A landscape with many peaks, sampled at points; each row gives a point and its height.
A climber steps from a point to the highest of its 2 nearest points, and stops where none of them is higher. Distance is the straight distance between rows; heights are no part of it.
bak: [139 122 124 195 127 129 141 162  96 151 137 100 156 128  77 145 124 149
 136 152 156 123 115 148 182 139]  (h 568)
gufi: [124 108  94 112 170  99 172 170 101 155 159 113 155  99  77 158  98 183
 136 118 150 187  76 187 158 132]  (h 672)
Nugat: [ 80 111 109 128 167 119 123  80 159 125 120 127  71 141 101 126 119 114
  86  95 111  98  93 102  85 129]  (h 91)
vifis: [151 135 121 150 152 120 115  89 126 144 135 108 115 162 173 118 164 131
 186 120  95 130 155 103 105 128]  (h 576)
mubez: [134 129 100 131 180 136 124 106  96 167 126 108 118 154 138 126 142 142
 178 132  80 129 132  58 119 118]  (h 531)
far: [115 121 170 169 119  41 138 147 148 141 159 113  97 141 148 135 173 115
 133  83 116 157 163 105 123 101]  (h 594)
norir: [140 170 111 154 129 184 110 149 119 152 111 129 178 148 132 130 148 174
 142 153 115  85 133 106 140 113]  (h 802)
Vobo: [147 164 139 142 129 108 129  80 157  93 152 111 122 147 199 122 181 126
 200 114 105 182 179 129 110 127]  (h 644)
dide: [ 66 191 135 150 126  88 203  83 179  85 130 102 149 104 146 119 147 153
 156 116 158 154 180  54 136 128]  (h 464)
Pid: [136 168 113 180 146 170 136 136 130 117 123 126 191 132 120 134 146 171
 133 167 135  98 171 110 181 130]  (h 704)
lanun: [163 123 169 105 122 165 132  96 116 105 119 134 170 136 111 102 149 111
 114 162 150 126 133 124 194 144]  (h 455)
Zag: [113 168 148 133 134 107 170 100 163  91 146 125 157 134 152 114 178 135
 139 128 118 155 187  55 152 136]  (h 437)
bemi: [181 110 164 130 100 171  59 172  97 161  92 100 108 142 156 133 114  96
 186 170 110  80 109 122 112 118]  (h 394)
mot: [111 142 108  86 124 166 114  79 141 126 102 172 114 148 131 117 104  91
  87 133 105  95 123 107  90 125]  (h 540)
zuva: [152 157 113 160 151 171 141 139  94 132 130 113 180 108 135 173 130 176
 122 165 162 111 169 161 202 131]  (h 664)
mib: [137  63  98  63 143 173  91 142 125 122 133 140 122 119 162 180 113 125
  80 166 148  92  96 187  97 122]  (h 593)
Loze: [124 151 157 142  59  94 133 144 144  80 142 153 106 103 180 101 174 130
 155  83 108 204 180 157  88 133]  (h 592)
musen: [ 97 146 155 137 125  91 139 138 180 132 119 137  31 115 186 125 133 118
 115  36 110 143 157 131  79  91]  (h 408)
dize: [164 118 163 106 113 144  82 155 154 100  87 161 140 154 189  66 119  88
 158 142  88  90 156 101 126  95]  (h 479)
Bosa: [110  83 114 105 132 157  90 157 145  92 145 139 128 144 125 170 115 112
  82 179 179  86 102 178  89 128]  (h 517)
kilaf: [110 141 114 150 161  94 216 135  99 164 151 106 147 108  66 163 117 174
 154 142 153 171  78 141 166 139]  (h 742)
vigid: [155 122 180 107 112 175 117  86 120 141  87 135 164 163 142 108 132  82
 156 140  91 116 129 108 130 123]  (h 487)
sem: [166 117 100  61 166 138 136 180  74 137 149  96 156  88 122 143 112 199
 141 114 145 166 112 156 194 145]  (h 628)
migoz: [147  93 143 126 103 143  90 111 122 144 126 123 111 162 105 152 140  76
 114 144 120 110  91 121 101 145]  (h 427)
Fida: [ 94 103  90 134 168 116 130 159  87 173 157 127 147 129  61 138  98 152
 143 118 152 180  81 139 144 108]  (h 637)
poro: [ 94 131 137 183 156  79 152  93 145 170 136 107 130 123  94 109 143 146
 148 117 139 126  97 118 101 112]  (h 583)
Zodi: [151 100 103  58 145 180 100 130  98 139 112 153 128 134 147 153  95  96
  87 168 139  89  98 157 129 103]  (h 635)
vus: [133 126 155 200 114  69 145 150 157 118 147 120 141 146 128 113 157 129
 134 124 121 135 179 110 159 136]  (h 679)
nikep: [107 163 162 151  71 105 127 164 151  93 139 167 154 132 152 122 147 120
 108 106 124 146 197 105 102 115]  (h 340)
sof: [ 85 119  85  96 176 129 171  86 150 128 152 135 135 105 111 144 138 176
  82 124 166 122  92 179 112 129]  (h 569)
Sapa: [121 123  95  77 122 185  97 127 137 118 100 171 122 144 138 130  93  97
  81 168 129  68  98 134 101 113]  (h 595)
mopa: [141 125  71  68 153 167 101 175  65 164 116 133 114 134 109 140  71 123
 124 133  99 140  81 109 157 104]  (h 674)
miva: [157  91  81  54 158 170  88 169  79 142 124 134 124 109 139 137  93 120
 104 147 141 113  82 149 158  97]  (h 654)
gorad: [164 101 110 127 128 143 137 166  87 130 111 101 126  73 132 150 112 157
 118 146 171 108 119 200 227 176]  (h 577)
ver: [179  95 133 116 114 140 123 101 111 173  97 116  73 135 144 110  67  86
 152 182  49 102 150 121  98 115]  (h 324)
fupos: [106 108 136  92 122 114 106 111 161  70 151 168 119 145 129 142 131  85
  51 122 152 125 141 145 103 125]  (h 286)
ramas: [118 158 137 110  98 121 131  88 148  84 121 154 139 113 160  67 151 128
 146  89  97 162 162  94  77 145]  (h 596)
Bazu: [ 97 151 132 173 161  90 201 110 130 176 138 111 148 112  74 127 137 174
 163 148 140 142  85 116 137 130]  (h 659)
Rur: [106 137 120 195 170  93 129 123 135 175 129 121 147 135 121  97 136 169
 169 129 117 105 122 116 101  92]  (h 532)
bipu: [102  96 102 137 138 128 105 105 144 146 114 121  51 139 103 143  97 102
 104 129  83  87  97 118  70 134]  (h 153)
lape: [152 147 101 123 149 178  82 179  84 164 102 118 141 144 136 131 118 146
 152 150  90  86 103  87 151  93]  (h 716)
Roli: [148 102 102 119 123 132 114  95 134 163 104 119  42 127 131 115  82 103
 124 156  58  91 126 119  75 135]  (h 250)
Zevap: [110 105 112 156 167  76 123 137 115 131 161 130 135 148  89 113 125 121
 105 118 149 129 133 106 138 102]  (h 506)
fupiv: [ 92 134  71 112 176 126 138 140  78 183 139 126 120 139  85 163  85 141
 131 105 118 161  85 122 117 100]  (h 614)
mevet: [129 150 143 169  70  95 155 123 156  75 135 133 137 107 165  93 159 138
 168 103 108 187 193 138 119 165]  (h 648)
Tabo: [111 165 140 116 123  98 136 100 166 104 127 137  77 122 195  94 152 127
 145  53 105 159 165 111  87 117]  (h 546)
pofe: [128 115  73  74 168 146 142 111 109 147 147 135 135 125 126 156 133 161
  85 125 150 121  93 165 121 123]  (h 608)
mitev: [ 64 178 174 171  71  81 157 166 164 108 134 155 142  97 144 140 143 123
 102  88 147 162 187 123  87  89]  (h 368)
bavu: [166 116 170  66 120 194 124  95  99 132 109 132 168 131 121 138 133 103
 113 152 148 122  97 167 168 123]  (h 463)
dabok: [114 108 132 174 156  59 122  94 136 158 146  91  78 138 131 118 139 116
 166  80 117 138 118 120  78 114]  (h 500)
kemo: [152 118 140  93 145 179  53 179  41 146 125 103 137 114 116 156  97 113
 146 152 145 139 114 128 189  93]  (h 762)
baf: [124 114 131 219 124  97 179 127 128 145 121 123 144 125  78 145 112 123
 132 154 161 126 114 165 177 166]  (h 655)
sofum: [151  87 106  84 120 165 153 104 140 111 133 133 153  89 136 135 140 160
  86 152 166 128 122 194 162 182]  (h 724)
bina: [137 158 129 171 106 118 149  87 158  88 142 115 142 122 170  95 172 153
 203 124 117 169 177 130 113 166]  (h 725)
Sata: [131  98 109 124 109 133 161  90 150  86 142 145 151 105 127 137 128 125
  77 145 180 143 155 184 156 189]  (h 656)
Kilez: [ 72 147 112 113 162 111 188  58 167 102 157 124 127 108 101 121 142 141
  92 114 189 133 114 121 123 138]  (h 520)
Fitu: [191 100 160 128 116 158  87 129 108 157  87 116 100 152 173 122  90  75
 187 172  79  92 144 125 108 110]  (h 363)
voga: [123 128 116 137 136 119 125 108 134 131 143 134 139 157 106 105 149 124
 108 125 139 106 128  98 128 133]  (h 480)
litug: [140  99 163 137  75 128  80 139 158 109 127 136 119 159 122 128 136  82
 123 139 132 103 127 128  77 152]  (h 355)
rifi: [ 73 142 187 163  78  71 139 155 189 110 138 144  99 106 133 138 152 113
 102  72 141 158 153 138  73 107]  (h 410)
Rebir: [152 125 114 137 158 160  87 173  59 142 147 104 166 116 119 166 120 158
 129 155 168 122 148 145 183 100]  (h 726)
roz: [151 133  90  46 172 162 118 169  59 155 144 117 144 132 120 163  89 156
 147 106 119 186 102 126 170 121]  (h 652)
vives: [ 83 159 126 120 146 120 136  75 175 111 112 135  76 123 139 120 106 100
  79  64 117 114 137  83  82 119]  (h 52)
nilem: [126 116 160 150  58 105  88 147 174  83 134 148 114 135 145 116 139 107
 150 109 129 135 150 156  41 155]  (h 377)
pep: [171 104 150 130  87 159  65 184  94 163 111  89 111 134 111 141 134 112
 164 147 115 103  65 125 129 134]  (h 430)
lere: [133 131 147  91 112 132 102 117 149 108 103 180 130 160 150  86 117  83
 101 127  95 100 150  90 112 111]  (h 499)
sepi: [160 100  90  65 139 150 136 148 124 138 139 119 154  98 137 159 134 181
  92 129 144 120  88 193 140 146]  (h 653)
Fiv: [151 133 132 168  88 146 133 175 121 141 111  97 135 120  81 140 135 153
 131 151 139 102  82 162 186 169]  (h 507)
Tuso: [162 112 144  97 145 159 130  97  95 163 106 116 125 157 128 108 148 117
 171 140  85 126 101  80 138 141]  (h 503)
fibu: [ 96 128 160 176 150  41 137 138 145 139 160 133 127 137 104 132 130 107
 100 103 149 134 146 112 118  78]  (h 536)
karar: [161 111 172  92 104 183 108 103 104 147  94 133 148 154 116 140 121  70
 126 155 116 104  95 131 136 120]  (h 475)
Tum: [140 152 145 119 135 146 164  91 137  86 136 146 174 136 128 104 154 129
 121 155 141 140 174  82 179 154]  (h 443)
Gamev: [108 143 166 144  67  87 116 160 161  95 140 153  87 118 172 125 153 118
 142  75 127 171 168 163  48 121]  (h 505)
Nemet: [167 153 123 106 152 141 136 184  68 121 120  86 141  76 118 161 110 187
 146 139 140 139 125 170 240 158]  (h 602)
piv: [101 175 114 104 119 168 143  73 140 121 112 154 158 130 137  86 146 148
 139 122 114 125 136  77  88 147]  (h 567)
Zad: [115 107 149 153 139  65 113 114 176 123 133 118  29 133 154 128 124  99
 131  63 104 127 128 145  64 115]  (h 360)
rud: [121 145 144 147  71 114 131 149 156  70 126 172 160 122 121  88 133 120
  96 121 130 139 176 115 134 155]  (h 320)
Tezo: [110 122  59 116 149 144 112 168  85 178 115 130  92 139  94 147  64 131
 120 136  89 110  86 109 108 105]  (h 627)
kez: [167 141 142 119  86 150  84 205  97 141 121  83 129 112  89 149 129 137
 139 136 125 105  49 147 173 134]  (h 460)
Nuf: [118 117 133 114  88 128 115 125 164  59 133 171 150 127 106  89 133 107
  70 134 145 126 139 134 135 153]  (h 308)
netip: [113 124 141 219 111  76 185 124 158 112 113 141 138 134 106 110 124 114
 138 129 142 128 154 133 171 182]  (h 780)
Tur: [ 62 176 133 138 146  86 211  68 173  95 143 112 137 104 119 115 131 140
 117 118 193 146 147  90 143 130]  (h 488)

For each start below, name the point where the climber stops.
litug: bina
rud: bina
Zad: kilaf
Zevap: netip
lanun: bina
Bosa: mopa
dide: sofum
nilem: bina
lere: mopa
gorad: mopa
ver: netip

Call two points neighbours if one is among the 2 nearest of the other. Go from one point of each pair to the other, from neighbour to neighbour, staying as high as possible. Name the lowest point that can't be avoided.
norir / kemo: zuva
netip / norir: Fiv
kilaf / norir: fupiv
sofum / bina: Zag

Write out the way that a climber takes from each point below.
Nuf: rud nikep mitev rifi Gamev Loze mevet bina
Tum: lanun bavu karar vigid Tuso mubez vifis Vobo bina
fupos: Bosa Sapa Zodi miva mopa
Zag: dide Tur Kilez sof pofe sepi sofum
